Each row is a point on a landscape with many peaks, with its height.
From any point a climber takes the steepest step (rise divided by distance) to one of its 2 nearest points. It stops when none of these is higher. Distance is the straight distance between rows; heights are no part of it.
K847: [175 167 161  60 112 160 174 104 157 169 143 118 138 140 112 124  98 151
 106 158 108 141 140 136 149 125 166  93 121 167]  (h 415)
K308: [104 120 129  99 175 202 124 103  42 122  67 112 129 112  90 170 147 127
 133 117 168 108 152 111 144  93 161 117  65  84]  (h 668)
K931: [123 178 123 165 125 134 140 155 146 103 144 120 102 138 141 111  89 149
 158 151  40 212  92  91 123 120  83 190 127 143]  (h 157)
K622: [131 125  76 174 142 110 119 113 175  94 105 191 134 131 153 139 119 157
 143  90 133 118 104  90 183 132  87  87 166 109]  (h 685)
K210: [126 114  89 142 115 125 163 111 102 160 139 130 156 167  95  95 187  75
 133 111 143 142  94 135 130 138 102 109 184 167]  (h 545)
K887: [161 119 176  64 115 172 113  98 117 117 150 138 143 165 148 164  98 118
 145 114 151 131 120 125  77 114 116 119 140 158]  (h 290)
K104: [106 130 138 146 145 135 144 165 125 116 153  88 125 104 187 113 171 111
 137 142 152 109 156  76  96 166 139 154 108 103]  (h 687)
K994: [ 93 146 132 197 128 121 107 133 139  96 127 111 104 123 122 122 118 134
 186 106 101 180  90 107 136  84 111 214 117 124]  (h 170)
K389: [ 96 129 139  93 115 187 139 117  58 113  90 126 132  85  79 182 111 115
 142 137 142  84 180 127  99 120 145 105 118  58]  (h 809)
K446: [106 133 168 144 126 169 168 135 100 140 129 104 148 107 143 121 150 127
 144 127 146  84 153 101 137  81 166 103  51  84]  (h 495)
K754: [154 132  83  74 122 120 114 147 122 145 150 108  89 130 132 133 112 165
  82 136 156 136 134 111 109 166 125 106 203 162]  (h 179)
K558: [131 186  91 175 128 139 118 144 124  99 144 128 101 132 185 152  68 162
 137 184  54 198  84 107 145 121  60 130 174 168]  (h 146)
K19: [109 152  75 157  86 123 104 150 203 127 136 107  88  73 145 102  65 195
 165 131 126 140 119 129 125 177 127 105 141 104]  (h 503)
K718: [ 68 122 149 133 146 147 166 156 139 142 121 114 126 126 148 127 163 158
 130 146 133 110 132  52  92 107 146 134 107  90]  (h 584)
K352: [158 129 147 142 126  49  79 108 143 136 157 154 111 172 144 137  89 135
 123 119 100 144 118 170  95 100 103 176 142 115]  (h 491)
K756: [115  69  76 141 121 120 116  84 170 129 116 139 120 100 112 106 101 164
 105  69 138  73 119 117 100 159 117  71 162 114]  (h 292)
K124: [153  84 144 103 159 125 122 137 157 114 134 159 158 166 164 122 135 126
 110  96 151 132  89  79 114 147 111 117 189 125]  (h 468)
K589: [142 115 190 163 127 112 130 160 113  99 144 162 143 143 128 104 156 105
 118 144 108 138 100 158 177 125 101 178 130 129]  (h 653)
K283: [ 99 125 101 150 145 116  85 162 131 105 142  95 136  66 152 133 125 118
 114 165 148 160 149 158 129 192 128 177 148 131]  (h 15)
K502: [101 105 137 135 145  95  95 134 139 141  98 144  58 115 141 124 102 173
 110 117 177 105 142 107  50 154 154  93 121  93]  (h 456)
K631: [117  78 112 181 119  88 176 187 105 144 152 164 128 154 162  92 190 115
 105 191 110 100 145 103 157 127 155 121 119  92]  (h 381)
K938: [151 118 142 124 124 164 118  94  56 125 103 124 177 127 140 147 184 103
 148 112 147  89 111 144 208  89 157 101  86 128]  (h 525)
K313: [181 124 142  84 109 110  94 141 133 137 153 126  96 118 117 158 103 112
 138 141 139 116 133 171  87 176 147 162 176 117]  (h 238)
K66: [172 123 103 153 149 153 128 119  91 148 109 123 126 134  99  94 169 118
 174  96 166 110 124  66 137 101 167 166 146  52]  (h 410)
K783: [170 112 136 121 108 142 143 115 179 130 138 165 109 137 128  94  59 155
 135 120  61 172  63 102 124 160 111 124 151 165]  (h 413)
K604: [132 141 174  99 151 111 124  98 188 121 132 127  74 116 145 127  98 143
 109 108 177  91 153 150 102 148 157  97 109 102]  (h 365)
K363: [105 111 138 133 140 148 121  98 167 132  92 103 134 102 108  88 140 124
 182  80 150 131 109 112  90 108 139 129  98 111]  (h 203)
K595: [121 117  64 201 115  84 121 101 166  98  77 182 139 141 111 136 116 156
 196  92 127 153  95 146 177 128 111 101 142 120]  (h 729)
K200: [142 135 109  79 133 138 124 161 138 165 135 111  86 100 148 160 119 170
  76 155 148 102 170 134  80 127 155  68 162 149]  (h 241)
K701: [101 117 142 124 174 151 134 141  46 123  65 113 151 127 144 168 168 131
 122 104 182 131  99 127 190  58 173 111  60 125]  (h 594)
K683: [106 127 141 183 127 145 128 167  93  85 136  80 119 102 145  76 186 105
 109 127 137 122 163  98 153 129 147 203 106 115]  (h 773)
K896: [110 111  93 166 100  89 165 145 105 166 116 146 171 117 125  81 185  72
 119 200 108  93 161 109 122 126 136  82 123  88]  (h 309)
K442: [129 100 136  94 153 138 115  97  84  94 144 151 134 162 123 159 150 105
 118 119 178 137 130  89 104 163 108 137 179  97]  (h 538)
K519: [106 123 110 126 117  70 109 145 140 126 167 122 124 147 134 106 105 144
  96 194  95 175 129 128 164 158 114 173 126 158]  (h 528)
K665: [119 104 149 138 113 118 122 133 143 121  91 207 116 146 101 111 128 139
 150 137 140 120 136  93 108 125 159 127 145  60]  (h 364)
K534: [129  78 165  91 115 182 123 102 129 132 111 138 153 137 121 137 101 110
 175  73 153 118 114 116  81 145 148  95 111 127]  (h 239)
K173: [206 130 190 116 156 141 109 141 111 112 140 116 128 128 168 159  84 122
 108 141 153 155 121 178 112 158 135 154 101 169]  (h 165)
K14: [166 118  82 174 148 155 151 116 115 114 134 115 122 129 108 114 111 142
 185  46 159 124 126 100  99 147 161 141 184  71]  (h 375)
K103: [108 117 152 107 128 144 172 105 135 130 113 184 139 133 128 109 143 125
 133 138 135  88 163 112 117  94 174  63 100  79]  (h 426)
K840: [160 147 167 113 138 114 114 114 152 127 157 131 153 142 121 118  81 103
  95 146  55 148 120 195 105  93  99 172 123 139]  (h 565)
K295: [ 80 100  60 135 127  89 124 102 145 137 120 139 143 116 125 100 156 127
  92 121 146  91 134 123 122 145 118  57 145 109]  (h 344)
K204: [ 78 131 111  80 137 162 121 147  74 130 149 102 170 109 124 172 144  99
  98 102 137 130 169 103 115 102 110  90 174 159]  (h 134)
K689: [167 158 146  87 147 136 159 146 198 144 122 103  90  90 172 129  83 167
  88 130 153  95 157 140 116 141 164  73 114 151]  (h 315)
K594: [113 132 126 181 141 112  83  97 151 116 115 104 107 119  88  95 142 142
 175  59 134 141 122 140 121 115 151 187 123  94]  (h 184)
K95: [136 153 113 140 170 185 129 158 105 119  74  90 149  90 158 179 142 122
 152  88 174 107 157 102  68  95 159 126  83 115]  (h 500)
K953: [112 145 125 118 142 187 129 170 121 119  73 104 164  85 156 175 136 126
 114 133 172 113 170 138 122 112 152  80  98 138]  (h 585)
K513: [113 168 149  63 122 145 134 143 109 160 130 139 153 120 131 204 126 134
 115 136 138  83 166 159 187  69 135  82  72 118]  (h 414)
K670: [ 62 131 170  60 139 166 111 147  96 157 118 131 123 122 109 172 130 115
 153 106 113  94 152  79 115  79 109  66  87 123]  (h 240)
K16: [127 132 111 194 115  92  89 163  87 103 158 139 109 125 140 142 110 153
 120 196  72 198 106 134 195 137 118 186 145 144]  (h 555)
K977: [ 84 124 122 175 144 113 173 112 116 145  98 144  91 152 123  96 205  96
 132 126 159 109 138 130 138 132 131 148 102 122]  (h 663)
K746: [ 80 169 156 100 124 148 151 183  82 173 124 162 149 126 129 172 125 127
 113 120 102 113 151  99 158  70  94  61  37  99]  (h 322)
K777: [117 118 162 204  94 103 108 187  92  85 178 146 108 134 142 122 169 147
 124 164  60 156 102 131 199 117 144 198 129 120]  (h 586)
K139: [119  93  79 174 127  81 127 172 153 161 133 159 134 132 157  77 140 157
 119 175 139 124 133 121 164 126 153 115 125  85]  (h 436)
K162: [142 152 170 123 102 117 179 152 129 135 154 162 131 149 121 120 164 114
 112 155 113  93 147 163 165 123 149 151 131 121]  (h 560)
K335: [152 141 151 101 125 118 143  98 115 144 148  98 172 162  86 112 104  58
  96 160  54 177 111 174 136 127  95 127 118 192]  (h 648)
K296: [139 109 155 131 106 101  99 127 130 126 125 162 150 116 108 131  96 115
 150 106 131 118 145 156 119 160 131 138 154  84]  (h 303)
K351: [185 119 209 160 161 139 107 112 137 106 120 128 153 133 142 118  75 127
 158 111 103 148  81 192 147  99 127 157  48 150]  (h 122)
K575: [107 131 112 127 130 151 135 208 134 146 110  99  90 131 139 114 153 181
 141 128 128 133 110  57  67 116 163 185 113 114]  (h 493)
K190: [175 135 112 164 115 150 154 122  94 171 132 126 148 146  90  74 155 122
 178  88 159 127 105 115 144  89 181 170 115 131]  (h 441)
K463: [122 108 198 147 134 138 114  87 109 106 102  99 147 135 125 129 134 138
 125 113 123 128  68 194 166  93 120 149  31 176]  (h 102)
K182: [112 120  96 121 114 118  98 165 182 126 131 112  69  90 180 113  92 170
 125 135 157 104 135 101  74 178 140 100 125 121]  (h 563)
K457: [ 60 117 117  84 126  79 119 134 138 123 142 112 178 114 126 145 179  91
  76 177  83 134 137 146 129 143 101 141 120 161]  (h 68)
K151: [156 124 121 162 108 124 116 122 114 135 179  97 157 116  96 102 128  75
 119 153 121 144 141 226 153 155 131 135 137 149]  (h 666)
K492: [118 156 149  88 118 165 144 120 158 109 144 129 102 132 153 151 116 135
 135  94 164  96 126  94  76 130  97 107 154 173]  (h 351)
K516: [117 138 133 221 139 107 135 134  99 111 139 141 104 123 140 109 195  92
 141 124 136 141 134 128 186 134 119 187 104 111]  (h 721)
K397: [167 156 113 116 118 145 153 106 186 169 146 112 109 112 125  82  80 146
 109 130 109 141 112 105 149 177 145  98 156 161]  (h 390)
K517: [106 105  78  92  92  69 113 134 178 152 153 109 131 133 130 115 127 143
 105 141  94  96 147 121 113 141 115  91 133 138]  (h 417)
K507: [139 139  94  99 121 108  99 114 152 112 148  98 135 124 124 158  99 110
  70 156 118 154 128 141  76 151  88 146 194 174]  (h 142)
K255: [121 140 136  90 124 123 107 128 165 122 150 148 125 162 101  97 107 164
 140 125 113 160  89 124 100 128 113 155 151 162]  (h 449)
K84: [103 125 101  63 157  99  93 118 115 118 134 104 182 127 105 166 152 106
  76 147 110 132 142 145 107 130 100 121 187 169]  (h 108)
K194: [ 68 105 139 131 163 105 104 137 131 122 113  77 157  58 124 111 168  94
  97 151 131 129 131 169 139 143 128 136 114 145]  (h 35)
K368: [137 164 124  72 107 187 138 134 124 114 131  97 168  68 119 173 111 118
 111 157 138  90 174 166 166 117 137  83 117 132]  (h 498)
K347: [217 165 169 106 139  91 111 128 134 148 145  97  92 141 132 153  77 122
  90 155 121 169 160 178 104 166 137 150 158 150]  (h 193)
K10: [ 52 131 124  98 115 186 112 136  62 154 135  95 161 129 110 164 129  90
 157 101 153 132 137  99 133  86  78 101 107 138]  (h 183)
K793: [135 108 126 110  93 108 130 110 128 145 171 161 151 181  83  99 139 100
 142 138 127 150  95 115 127 112 116 142 179 137]  (h 492)
K87: [ 91  97  37 183 109  93 143 127 139 136  69 146 127 123  80 109 146 142
 164  92 128 123  88 140 141 142 113 124 126 119]  (h 669)
K501: [188 101 202 122 136 160 113 130 121  92 159 106 146 152 168 143 118 103
 155 105 110 160  89 159 125 111 150 185  81 160]  (h 141)
K913: [141 171 111 121  97 142 138  82 102 140 151  75 167 125  76 134  91 103
 104 148 126 154 153 202 138 137 113 125 126 181]  (h 717)
K965: [138 113  76 150 115 179 139  91 141 124 127 124 123 116 108  92 125 173
 143  58 159 108 114 118 101 161 114 127 199 134]  (h 341)
K521: [174 136 130 159 136 161 143 113  93 134 145  91 184 141 145 102 187 107
 159 110 157 111 109 135 164  84 147 172  82 151]  (h 474)
K303: [160 171 136  67 108 109 165 144 184 160 129 151 121 157 115 117 119 146
 116 178 115 107 147 156 151 113 157 122 167 124]  (h 472)
K880: [117  92  98 140 156 141 199  70 107 116 114 151  89 137  91 117 200  50
 127 148 138 132 156 131 139 137 112  96 101  92]  (h 597)
K954: [113 120 217 134 148 132 137 104 115  91  85 166 129 148 115 114 170 132
 137  86 152 121 113 183 161  93 143 150  62 143]  (h 81)
K822: [112  88 145  92 145 127 121 104  68 116 120 149 123 100  81 166 150  96
 119 139 141 104 183 113 111 131 130 132 133  82]  (h 644)
K912: [119 136 123 108 136 186 133 140 122 103 106  86 105 104 155 169 152 147
 171  76 153 103 116  84  68 139 140  99 110 166]  (h 421)
K433: [172 169 104 120 133 110 129 123 130 119 114 160  89 157 160 166  31 145
 114 162  39 180 100 103 141 144  71 139 168 172]  (h 140)
K440: [151 154 143 126 104  72 114  60 181 120 130 160  85 182 127 143  85 152
 116 101 107 113 133 149 122 122  85 130 151  97]  (h 573)
K551: [223 175 168 106 136  99 121 122 152 154 125 139  76 148 172 156  62 147
 112 155  52 172 120 118 113 186 105 146 136 158]  (h 163)
K234: [124 158  80 159 123  86 125  64 169  78 138 193  99 162 136 156 103 142
 124  98 150 100 147 101 156 142  64 116 170 100]  (h 643)
K195: [119 105  91 156 112 105 150 130 149 151 101 124 133 145  80  71 163 146
 157 107 137 162  72 163 127 146 131 131 158 175]  (h 605)
K804: [107 110  58 122 102  55 132 155 154 176 134 126 129 161 129 107 136 136
  92 206 105 133 163 130 165 139 121 109 134 140]  (h 485)

Where does a climber stop that starts at each point below?
K194 => K182
K965 => K389
K783 => K595
K558 => K953
K204 => K953
K501 => K683
K433 => K683

Call two points neighbours if one is among the 2 nearest of the other. Go from one point of each pair to the other, from neighbour to neighbour, staying as high as possible. Name the lowest point that can't be avoided.
K389 and K683 => K880
K182 and K913 => K397
K595 and K913 => K352
